The views of a scene show one set of named points, each view turned or mirrored, and shifted as a whole, with a little noise and some points left out.
In the rows, 128 means zero.

Scene 1
View 1
q815: [ 94 123 138 111 114 120 115 135 118 127 104 130 129 150 191 131 131 206
 151 142 178 158 126 105 107  48 111 161  85 136 138 163 135  98 119]
q181: [113 104  82 138 126 127 135 116 143 108 145 148 117 141 158 136 102 161
 167 181 132 132 109 109 151  58 119 127 106 157 114 138 137 118 156]
q821: [114 101 103 140 106 128 133 137 124 104 155 129 111 181 155 137  93 180
 141 170 129 146 117 105 137  65 156 114  92 145 130 122 135 105 155]
q186: [109 107  73 141 125 113 109 129 136 125 161 159 130 142 191 148 128 175
 188 145 180 160 109 118 171  13 108 163 100 152  97 172 152  97 135]
q220: [118 115 139 117 113 114 122 108 128 111 105 136 130 132 164 110 112 163
 124 159 149 158 124 118 119  97 132 150 100 145 143 151 121 107 134]
q137: [121 105 154 131  88 109 106 129 100 102 130 116 129 178 165 111 116 184
  88 141 153 182 132 112 119 111 185 154  87 133 165 147 112  85 135]
q659: [131 104 114 135 126 115 130  74 139  92 114 145 126 105 138  99 103 129
 124 192 114 133 109 119 145 136 133 142 118 160 146 139 103 122 159]
q574: [101 109 136 125 112 114 107 109 107 103 110 130 128 138 171 108 133 185
 126 159 154 151 119 103 120 107 134 168  96 140 160 165 103 102 141]
q253: [115 120 147 110 123 115 123  90 131 108  80 139 133 106 161  98 117 155
 122 170 143 145 121 116 111 123 115 158 104 151 153 155 107 117 133]
q773: [151 103 114 136 116 106 128  84 149 100 136 150 133 121 137 105  89 111
 109 174 125 162 117 138 157 123 157 139 116 160 130 135 121 113 149]
q646: [131  91  86 158 116 115 121 103 129  90 167 144 120 146 146 118 104 143
 133 176 125 149 109 117 172  96 159 137 111 156 130 142 118 106 166]
q571: [133 120 174 108  95 111 132 115 128 113  95 122 135 152 154 104  90 154
  83 152 140 173 136 128  97 126 164 133  93 142 156 125 123 105 125]
q552: [125 120 130 109 119 131 153 106 154 115  95 136 122 127 145 120  77 148
 135 189 116 131 119 117 107  95 120 105 103 156 128 111 136 129 140]
q334: [138 104 117 138 103 112 128 122 136 111 152 137 127 164 154 126  89 148
 117 156 140 172 123 128 147  80 167 128  99 150 126 131 140  99 141]
q153: [ 84 114 112 123 116 132 121 148 118 123 124 132 116 165 189 147 125 215
 176 155 165 141 118  93 118  26 108 146  85 137 127 155 141 103 135]
q80: [117 112 108 124 127 125 139  96 146 105 112 144 123 119 148 117  97 150
 149 190 122 129 111 113 131  95 115 127 108 157 130 132 124 125 151]
q244: [127  90  69 165 124 107 107  99 127  94 178 156 124 136 158 121 120 144
 151 169 144 152 103 118 191  80 149 159 115 159 123 163 118 101 165]
q183: [111 104  79 141 139 118 118  85 138 100 128 157 123 101 160 115 124 150
 169 189 135 123 100 109 160  89 102 156 116 160 128 162 111 121 160]
q7: [110 102 104 139 128 106  98  89 117 101 128 149 131 113 173 107 143 164
 146 163 161 150 110 113 154  97 120 184 109 150 145 183 103 103 148]
q918: [ 88 111  96 123 125 148 147 138 136 115 123 133 106 159 164 150  96 201
 188 190 124 108 108  89 115  33 100 103  91 147 120 121 142 125 155]
View 2
q773: [126 153 157  98  98 192 136 112 114 143 183 142 139 127 158 154  80 144
 142 117 139 123 158 133 101 148 110 126 161 161 176 123 100 162 145]
q253: [ 69 145 135  89 115 170 140 137 152 144 162 145 105 127 163 140  92 172
 117 143 113 144 126 140 121 103  89 110 165 139 138 123 108 164 136]
q646: [123 156 156 127 102 180 101 113 113 147 200 131 149 133 160 135  89 128
 148 123 175 114 136 147 113 159 111 135 141 155 143 132 120 166 143]
q574: [ 67 149 122 109 120 168 121 142 150 150 170 144 114 134 180 131 112 139
 136 139 155 150 109 153 120 104  94 117 156 122 111 142 115 171 143]
q552: [ 93 143 151 110 101 181 131 141 160 162 180 133 126 142 133 106  99 180
 124 157  88 116 157 107 134 150 111 136 146 161 149 118 101 143 138]
q186: [110 140  87 115 154 124  54 138 160 155 164  67 134 134 159 114 135 139
 132 125 183 103 124 154  76 146 125 193 116 128 141 131 109 185 106]
q334: [119 149 123 116 111 186 120 136 140 166 179 133 147 144 164 125 123 122
 159 127 155 125 161 118  99 155 122 149 144 145 153 144  89 156 154]
q220: [ 80 146 123  99 118 171 130 143 154 156 165 139 118 134 167 130 114 149
 136 139 132 143 132 135 112 117 103 127 155 135 136 134 100 162 142]
q137: [ 82 153 109 115 113 196 146 152 144 168 173 173 130 149 197 133 139 102
 169 131 170 163 135 129 109 114 107 117 160 118 118 164  90 161 174]
q181: [110 145 137 128 118 156  83 132 149 158 188 100 141 139 138 106 106 155
 131 142 145 100 139 133 115 165 119 163 122 153 137 124 118 162 122]
q659: [ 98 152 169 104  97 180 129 114 125 138 188 141 125 123 150 142  66 168
 123 136 124 125 136 143 129 136  95 112 158 161 153 114 118 162 134]
q821: [107 147 128 143 111 178 100 145 153 174 195 128 151 152 153  95 130 124
 156 146 157 115 146 116 121 166 123 156 127 143 117 147 108 151 151]
q815: [ 60 140  85 106 143 144 104 165 185 166 150 114 110 143 172 107 150 148
 130 150 140 141 116 136 104 109 107 152 139 110 108 144 100 168 132]
q571: [ 82 146 124  95 103 202 171 153 154 168 163 174 120 145 174 132 123 138
 150 142 114 158 159 106 116 115 106 110 172 137 145 144  78 147 169]
q7: [ 86 153 127 102 129 151  98 121 132 135 171 117 116 120 175 147  93 145
 126 124 172 133 103 174 104 113  93 128 148 130 132 128 124 186 124]
q183: [100 150 153 114 120 149  84 113 134 134 184 103 125 120 147 131  75 169
 113 134 149 107 113 166 118 140  99 139 136 152 139 112 134 175 111]
q153: [ 71 140  90 131 141 137  78 164 187 172 166  99 124 150 161  84 150 147
 133 156 151 122 115 134 112 132 116 169 119 118  95 144 114 165 124]
q918: [ 82 139 131 150 118 151  75 153 183 175 189  99 135 153 127  66 126 169
 123 172 121  98 131 118 141 166 119 167 110 146 100 128 124 145 123]
q80: [ 97 147 152 114 108 168 111 127 148 151 183 123 129 132 139 117  87 172
 120 147 116 112 138 132 129 146 106 136 142 158 141 116 117 156 127]
View 3
q918: [ 72  97 107 126  94 156 117 112 111 144 126  82 109 116 196 139 163 168
 143 197 170 174 123 124 151 104  84 125 122 163  31 151 128 127  86]
q821: [ 77 101  95 133  70 166 120 115 117 152 125 113 135 114 178 119 175 156
 156 177 185 157 107 125 128 144 126 136 124 186  79 146 142 151 103]
q552: [ 63 106 139 143  92 143 148  82 119 157 153 117 102 125 153 132 143 135
 170 162 172 175 120 100 130 150 127 142 133 114  47 138 123 128 116]
q574: [123 126 115  94 107 145 165  82 128 151  97 117 145 143 163 128 143 149
 157 172 166 198 101 112 146 129 145 144 107 132 133 118 120 163 107]
q659: [101 120 139 137 112 137 148  57 133 151 145 115  98 140 138 117 148 112
 138 166 158 177 134  98 112 159 148 130 126  94 107 119 136 139 110]
q646: [109 112 104 143  90 151 114  86 133 152 135 119 121 135 156 102 172 122
 122 177 166 148 123 134  97 153 155 115 118 151 125 122 161 144 101]
q153: [103 111  94  99  95 148 135 124 119 151  94 101 147 135 200 138 147 178
 157 194 168 186  91 154 168  81 109 131 101 174  65 139 122 141  94]
q80: [ 89 111 132 136 105 140 139  77 126 151 142 107 101 134 157 125 146 129
 142 174 160 174 127 115 124 136 129 128 125 114  74 130 134 130 104]
q183: [121 119 122 130 125 131 129  71 134 145 129  96  99 150 162 119 149 124
 108 193 142 177 132 137 121 110 131 108 111 108 100 115 145 126  93]
q571: [ 82 120 131 120  77 149 177  86 123 166 128 151 150 129 140 127 136 140
 207 138 189 186  90  92 134 175 169 169 124 132 104 130 114 163 135]
q334: [ 88 112 104 143  71 149 130 105 129 163 133 140 143 131 156 108 157 133
 166 162 179 152  96 142 113 154 166 134 117 166 100 132 147 145 118]
q7: [142 127 114 106 121 130 147  76 137 150 104 115 132 158 161 117 142 130
 127 183 148 186 110 143 129 109 152 121  99 119 138 110 138 148  99]
q220: [103 120 127 118 101 136 162  84 128 157 122 127 133 142 156 128 131 138
 168 164 165 187 100 121 139 134 149 142 113 119  95 124 121 145 115]
q773: [ 98 117 131 154  93 136 139  72 137 161 153 141 116 142 132 102 149 104
 147 156 164 155 118 124  95 170 178 127 124 114 115 118 150 137 121]
q137: [110 123 102 103  76 162 162  98 127 161  98 144 175 130 156 119 154 152
 183 152 191 183  84 107 133 165 172 160 112 170 149 125 127 184 125]
q253: [108 127 141 108 114 131 176  65 130 155 122 124 121 148 147 132 126 134
 167 161 160 202 110 102 141 136 148 146 115  91 104 119 113 145 117]
q815: [111 119 106  92  99 139 162 112 122 157  92 121 159 144 186 137 126 171
 176 179 167 200  79 148 169  89 131 141  98 153  82 132 114 146 107]
q181: [ 93 105 109 141  97 145 114  99 126 150 135 104 111 134 175 119 160 138
 129 189 159 158 120 146 124 115 121 113 117 148  68 134 148 124  96]
q244: [131 116  97 141 102 141 107  92 140 151 123 115 123 149 162  97 167 117
 106 188 152 147 118 163 100 126 159 101 106 151 133 113 168 137  97]
q186: [122 113  89 125 100 127 113 127 135 155 108 113 144 154 191 114 141 148
 128 198 148 158  88 211 138  65 140 100  89 166  78 126 154 118  93]
View 4
q153: [138 116 121  83  93 168 117 156 198 159 166 121 158 110 104 121 191 110
  92 117  97 109 125 106  44  81 125 120 154 108 143  93 125 171 111]
q334: [102  84 108 111 110 151 135  92 150 150 146  95 163 101 141  99 177 127
  97 163 110 116 134 116  82 129  71 162 156 151 108  68 143 149 115]
q183: [145 101 109 124 117 115 105  84 118 150 126 145 144  91 114 138 191 105
 104 134 137 119  96 125  76  94 136 129 132 168 164  82 152 147 130]
q186: [157 120 109  82 118 133 151 133 174 147 171 124 115 108 117 128 219  74
  75 120  99 106 102 108  57 127 112 125 159 133 150  82 120 141 103]
q7: [123 101 128 136 110 128 110  96 125 147 131 123 117 111 101 136 191 105
 100 136  94 116  98 116  63  80 105 122 127 171 147  92 182 135 125]
q918: [148 108  99  83  98 161 100 132 179 163 150 139 207  87 121 116 176 127
 106 126 149 116 132 119  66  86 153 136 158 110 149  78 100 190 123]
q646: [135  81 116 114 107 129 127  72 129 160 132 116 171  97 134 103 181 116
 108 156 131 111 116 116  80 127  74 158 148 172 152  72 163 137 124]
q253: [ 80  95 109 156 115 143  86  90 118 136 122 119 137 102 111 138 165 140
 104 152 101 134 120 127  79  56 134 132 120 159  99  87 166 163 134]
q552: [ 94  90  84 127 117 147  95  88 131 143 129 123 188  82 137 118 159 151
 106 159 144 135 137 134  97  90 144 155 141 140  99  65 117 186 131]
q244: [153  89 122 109 111 119 140  81 131 158 139 122 143 103 124 113 198  94
 100 144 122 106 100 114  72 133  73 146 148 178 169  77 165 124 117]
q815: [100 114 119 110 100 170 112 148 182 144 158 108 130 117 101 130 183 122
  87 127  73 118 127 111  51  64 123 118 141 116 105  95 140 168 114]
q821: [126  87 115  93  94 162 122 109 172 164 149 107 198  99 132  94 173 130
 108 151 126 109 140 112  70 115  86 158 160 133 135  73 135 164 118]
q137: [ 71  77 138 132  86 177 115 109 162 155 142  75 157 124 119  95 159 146
 108 166  68 112 144 106  61  81  48 153 138 150  94  88 191 148 122]
q80: [117  93  96 127 116 134  99  85 126 147 126 132 171  87 126 125 173 130
 106 150 142 126 120 128  87  91 137 144 138 153 128  72 135 167 132]
q571: [ 47  78 108 148 104 171 101  93 139 138 133  84 162 107 131 106 149 163
 104 176  90 132 148 124  85  77  88 160 134 148  61  76 162 169 127]
View 5
q574: [165 128 107 106 154 144 105 115 126 114 119 121  91 124 123 163 120 158
 123 122 117 113 122 122 118 164 141 171 132 107 112 124 115 137 134]
q571: [153 112 106 105 136 208 124 104 120 111  94  79 102 115 123 151 134 179
 129 155 135 135 119 103 138 180 169 193 182 124 137 145 107 137 147]
q183: [151 124 129 114 135 124  95 122 106 100 152 150 133  99 146 112 123 145
 121 111 122  92  94 106 144 114 136 113 111 126 101 112 108 132 117]
q918: [104  81 153  82 130 141 122 150 154 146  84 150 138 111 143  91 147 164
 138  97 100 136 144 117 179 132 151 130  92 105  76 112 129 147 133]
q153: [123 116 142  88 141 124 122 130 170 128  85 167  96 128 146 136 145 159
 118 114  90 139 155 129 158 142 131 169  84  80  92 126 117 151 142]
q821: [109 117 153  98 144 170 127 120 137 124  81 119 116 121 144 136 137 170
 140  97  95 133 137  95 157 111 173 146 141 114  94 119 108 169 149]
q181: [118 119 153 105 130 145 114 124 130 110 110 147 133 102 156 107 139 157
 129 107 107 119 119  97 166 101 153 123 115 117  96 118 105 150 134]
q815: [142 122 122  95 137 136 120 120 164 116  97 156  85 127 140 150 145 162
 109 140 103 138 147 131 145 168 126 188 101  83 113 138 116 139 142]
q253: [172 110  98 110 133 160 103 117 111 106 137 113 115 103 124 129 123 161
 118 151 144 111 102 120 135 179 140 163 141 123 126 133 118 114 125]
q137: [151 139 114 106 161 180 123  98 129 109  90  89  74 135 121 195 121 177
 132 123 107 129 135 108 113 156 169 196 174 108 119 133 105 162 156]
q659: [159 110 115 115 133 168  99 117  88 103 146 104 139  94 132 113 118 157
 133 125 144  95  85  98 141 137 158 126 155 144 117 119 111 126 122]
q646: [132 141 146 116 147 159 110 105 102  97 121 117 123 110 148 142 120 159
 136  96 108 104 103  84 137  87 168 122 153 130 102 115  95 164 137]
q80: [139 102 129 104 125 161 111 125 111 114 125 121 140  98 139 101 132 159
 130 125 131 113 104 102 160 134 153 128 133 131 108 121 112 130 126]
q186: [118 157 160 109 130 112 117 110 157  87 109 196 100 112 179 136 150 145
  99 121  85 124 133 103 161  84 123 145  82  88 104 134  88 156 140]
q244: [134 161 150 121 147 134 104 102 108  84 134 143 113 110 161 150 120 147
 125  96  99  96 100  85 133  70 153 119 132 123 101 115  86 163 136]
q7: [168 147 115 120 148 121  95 108 113  91 149 144  98 114 139 157 117 144
 114 120 116  95 102 115 118 130 130 147 119 112 112 122 102 136 126]
q220: [153 120 116 107 136 162 114 112 126 106 115 120 106 112 133 140 131 164
 119 140 125 122 117 112 140 159 147 169 142 115 122 135 108 134 138]
q773: [145 134 129 124 130 187 109  98  89  83 134  99 129  94 147 129 125 160
 128 133 134 107  87  76 142 110 169 134 175 144 128 134  87 140 135]

Which points are out of place in each view (at most two, in the order of its rows)? Write none if all are in place.
view 1 -> q659
view 2 -> q646
view 3 -> q821, q220
view 4 -> q153
view 5 -> none

Scene 2
View 1
q943: [111 100 149  68  90 133  97 152 144 203  94 137 158 140 153 117  99 142
 130 142 108  91 201 215  99 149 126 164 140 115 146 138 104 143 100]
q751: [126 106 152 139  84 135 127 138 151 119 151 143 134 126 135 154 122 136
 169 148 112 141 102 171 104 130 125 113 156 100 160  85  97  99 129]
q564: [102  81 130 108  33 145 138 121 120 134 123 142 128 125 112 125 140 121
 152 121  69 130 152 180 132 169 105 135 164  71 112 141  91 150 136]
q837: [144 107 168 135  98 132 145 168 148 111 163 146 145 131 143 167 108 137
 155 156 100 139  95 165 103 111 133 137 153 110 171  83 124 112 123]
q276: [121 101 172 141  68 141 138 145 155  90 179 150 142 127 148 167 130 147
 130 150 112 123 107 143 108 128 138 130 137  79 156  79 112  95 127]
q113: [134 112 157 121 124 135 100 158 157 161 139 139 137 129 158 153 101 142
 167 159 135 133 109 189  84 107 129 120 153 138 188  83  90  89 118]
q53: [120  82 135  85  59 142 133 155 115 162 113 146 139 134 131 129 120 121
 142 129  63 122 165 190 125 154 107 159 164 100 129 155 110 162 128]
q554: [114  98 124 134  56 145 137 112 125 135 114 135 125 118  93 123 134 119
 201 126  79 155 117 202 120 159 103 101 184  90 126 118  79 137 136]
q343: [102  88 134 128  43 150 128 115 136 122 141 145 123 120 117 136 146 127
 164 128  88 141 121 171 123 157 106 110 163  78 130 116  77 115 138]
q493: [129 123 171 140 117 131 108 141 178 133 154 139 149 128 155 161 105 157
 161 165 153 122 102 179  78 109 145 111 137 112 185  53  95  74 108]
q494: [124  97 151 132  37 132 171 130 129 103 133 146 152 131  98 138 129 130
 160 137  60 129 137 179 135 164 127 147 163  55 111 114 132 163 126]
q736: [124  87 137 171  47 148 160 122 129  65 174 148 109 113 104 165 151 119
 185 135  78 180  53 144 129 137 105  90 182  78 137  91  89 104 157]
q309: [115  78 141 115  28 143 163 146 117 108 141 154 134 126 115 143 136 119
 137 125  49 134 136 159 139 162 112 152 164  66 113 139 121 158 140]
q839: [120  75 107 100  49 147 140 137  98 166  93 140 113 123  98 113 127  99
 191 114  43 160 142 209 135 163  81 128 199 105 117 168  85 173 145]
q906: [135  95 149 153  80 143 143 148 139  92 173 144 118 120 134 170 128 127
 173 147  95 165  64 151 109 117 116 107 172 106 164  85  97 100 145]
q160: [112  97 135  87 102 143  79 150 140 198 113 137 125 130 160 127 107 135
 157 138 124 121 151 203  92 129 110 127 157 136 168 130  68 108 118]
q981: [ 99  99 131 124  40 145 128  99 140 138 114 140 136 122 105 120 139 132
 177 126  93 128 148 196 123 170 110 112 161  67 115 115  78 128 125]
q445: [120 100 153  84 107 137  93 169 147 178 133 143 142 135 172 142 102 142
 127 148 121 108 155 188  91 124 126 151 138 129 174 120  97 108 112]
View 2
q445: [120 168 163  94 108 132  99 131 160 129 122 126 165 158 111 173 102 134
 118 103 102 167 120  89 136 142 153  94 124  93 103 138 161 114 106]
q906: [ 99  88 131 150 140 139 113 123 121 138 142 141 162 113 130 138 151  97
  81 104 117 151 143 171 124 115  80 105  59  71  77 144 118 145 139]
q276: [114  99 142 131 147 140 105 123  97 141 142 148 150 139 139 146 127  81
  96 110 119 180 101 150 129 154 125 118  76  89 104 156 115 125 118]
q981: [132 125 115 150 142 158 110 171 110 182 153 144 165  87 132 147 126 142
 116 102 111 180 131  88 158  96 156  87 101 147  67 146  82 115 153]
q493: [127 125 162 129  98 145  93 116 135 125 116 129 190 152  97 149  95  75
  78  85 117 200 110 141 111 147 123  84  69  79  92 181 168 124 133]
q53: [115 144 124 124 149 133 107 151 148 160 147 130 139 104 149 171 122 175
 144 104 102 130 140  75 146 116 163 110 141 122 102 114  95 111 112]
q309: [110 102 106 144 174 136 118 151 106 168 163 144 122  89 172 154 138 150
 138 110 109 136 131 111 144 123 146 130 114 119 102 120  59 117 117]
q494: [119  91  99 168 163 143 109 140 105 176 160 138 135  74 172 151 112 136
 130  85 112 148 123 110 128 126 160 121 103 122 104 148  58 108 126]
q113: [117 139 160 119  96 138  95 120 160 123 116 124 187 145  95 157 105 109
  87  90 109 169 133 127 116 128 116  79  87  75  87 158 171 127 128]
q943: [135 183 149 103 112 134  94 150 165 149 126 120 160 138 120 178  80 165
 142  90  99 165 117  48 142 134 193  91 150 128 111 139 137  99 107]
q554: [118 114 109 166 137 154 108 166 133 175 153 139 169  72 128 148 133 151
 110  94 110 153 155 104 145  79 132  81  94 127  61 138  86 127 160]
q839: [107 134 102 153 148 140 114 171 163 175 159 133 149  60 144 164 142 205
 136  99  96 109 175  73 153  66 142  90 130 131  67 105  76 123 143]
q343: [118 117 122 141 150 151 115 162 109 165 152 151 158 103 131 147 146 128
 107 115 111 172 134 116 157 101 129  96  89 126  69 135  91 126 147]
View 3
q445: [137 119 169 178 100 112 143 163 124 104 182 149 131 164  93 108 155 115
 116 120 107 173 122 131 136  93 146 186 108  91 141 115 150 129 124]
q736: [158 111 144 106  22 157 149 136 114 132 150  93  78  95 141 185 124 131
  90  35 155 181 106  76 211 176 114 148 141 172 166 167 160  89 155]
q906: [155 109 159 110  35 147 171 163 124 121 168 100  84 129 134 153 129 103
 102  65 135 202 102  97 207 147 133 172 135 153 153 161 169  95 147]
q494: [156 111 142 119  85 149 102 143  98 114 134 113  92 104  84 172 162 119
  94  69 152 111  84  87 171 145 123 147 105 154 187 140  88  80 130]
q309: [135 105 148 132  95 139 118 154 111 106 133 116 102  88  84 155 143 138
  93  59 157 112  92  97 171 152 108 136 110 147 200 135 115 100 136]
q53: [135 122 149 160 111 128 103 151 125 114 157 137 116 112  69 122 153 139
 100  81 137 116 119  94 136 127 108 136 102 109 180 112 122 116 150]
q981: [158 128 133 159  59 131  95 105  99 133 146 141 109 119 116 184 163 158
  83  73 145 141 125  88 151 147 123 152 122 131 159 134 115 101 130]
q160: [145 135 154 187  82 115 127 137 134 123 188 159 128 163 108 114 156 138
 103 105 112 184 150 108 123 106 131 170 118  84 127 112 160 132 143]
q113: [160 127 166 151  60 131 157 156 129 119 199 133 111 182 120 121 151  91
 114 112 102 214 125 115 161 103 154 199 122 106 117 135 164 110 137]
q564: [143 119 140 158  87 132  98 124 109 119 138 134 108  97  92 163 149 160
  85  67 152 121 114  92 151 149 109 134 117 131 182 127 119 108 138]
q493: [167 118 167 140  44 131 166 151 103 115 187 134 107 187 138 151 163  83
 113 121 103 220 105 128 173  99 177 223 120 122 117 149 149  99 110]
q837: [154 109 168 116  65 143 163 177 118 107 173 109  93 150 108 135 147  78
 109  93 118 182  87 115 187 119 146 189 113 139 153 149 145  95 131]
q751: [161 120 156 134  50 138 149 146 111 121 169 121  97 146 128 158 148 109
 102  86 125 186 105 109 181 132 146 184 126 139 140 148 147  98 133]
q554: [168 136 134 142  51 141  97 111 118 140 162 125  93 118 113 169 156 141
  85  58 145 154 133  65 156 153 111 140 129 134 150 133 132  93 159]
q276: [144  93 163 131  59 132 171 167  97 101 150 119 106 137 122 167 143 109
 103  92 130 178  80 134 197 130 156 197 119 151 166 157 140 100 104]
q943: [141 132 155 193 123 110  95 141 119 108 174 164 135 160  70 113 177 130
 107 124 114 129 128 117 107  89 137 171  96  82 148  98 110 123 124]
View 4
q113: [182 125 101 100  97 198 169 129 118 136 148 126  70 139 170 131  80 140
 103  72 123 112 119 119 102 136 204 109 135  85 178 133 121 148 146]
q906: [200 150 105  73 104 165 172  56 108 144 159 131  82  82 165 145 103 125
 133  80 149 116 107 101 172  99 216 112 144 129 179 111 146 159 120]
q564: [189 138 137  99  88 143 144  82  81 129 108 179  71 135 123 171 115 152
 167 145 123 137 133  74 154 134 136 138 162 177 129 146 177 134 131]
q276: [186 146 106 102 114 178 167  74 107 133 148 133  41 115 175 122 112 107
 152  92 137 117 123  82 145  89 179 111 127 144 156 108 110 151  98]
q493: [190 134 103 102  91 199 170 122 124 141 167 114  34 122 179  99  77 119
 120  62 116 105 117 105 100 111 200  92 128  88 177 122  96 143 135]
q160: [178 122 112 111  99 199 154 150  90 126 112 156  89 167 160 157  80 166
 107 112 103 116 126 110  90 167 168 126 156 102 166 162 150 152 150]
q309: [180 138 131  99 104 136 154  54  88 126 107 168  72 133 125 175 134 135
 169 136 154 143 142  79 179 115 150 145 139 187 123 122 163 135 116]
q943: [159 108 124 138  94 181 146 157 101 120  88 166  54 209 132 154 102 161
 125 127 112 134 151 104  77 168 135 138 133 127 126 156 132 125 156]
q494: [185 129 136  96  78 125 150  56 104 138 124 161  43 127 107 154 125 128
 176 121 151 147 139  78 168 108 145 134 133 184 118 118 152 117 137]
q736: [218 162 120  55  92 142 167  29  97 148 168 141  84  52 154 151 106 127
 161  96 147 117 101  79 204  91 203 114 162 160 175 112 169 156 111]
q554: [208 138 139  75  62 138 148  82  93 144 140 164  83 102 118 162  90 162
 154 119 122 132 117  88 155 141 163 124 172 149 152 148 188 129 160]
q981: [203 138 143  90  71 147 144  97  85 136 134 172  56 117 125 144  92 150
 169 129 106 126 126  67 140 136 136 120 176 161 140 153 171 127 141]
q839: [191 127 138  84  74 130 142  83  86 136 100 187 117 136  97 208 108 184
 144 143 141 147 128 104 162 169 158 154 172 162 137 159 217 130 169]
q751: [196 139 114  89  89 170 163  89 109 140 152 135  60 112 160 130  90 130
 139  89 129 117 118  95 139 113 188 109 142 126 168 125 135 147 130]
q445: [162 121 103 128 114 202 164 140 103 123 109 146  68 182 165 147  98 144
 108 103 123 120 138 113  88 149 170 127 130 108 155 142 120 152 131]
q837: [181 130 101  98 101 171 174  82 122 140 142 123  61 126 160 135 110 120
 130  76 158 125 125 109 142 104 205 118 115 125 161 106 114 145 130]
q343: [206 147 130  86  92 159 154  82  84 134 137 164  73 105 146 153  99 144
 161 125 118 120 119  74 158 124 159 120 170 159 151 141 168 144 124]

Which points are out of place in each view (at most two, in the order of its rows)? Write none if all are in place.
view 1 -> none
view 2 -> none
view 3 -> q736
view 4 -> none
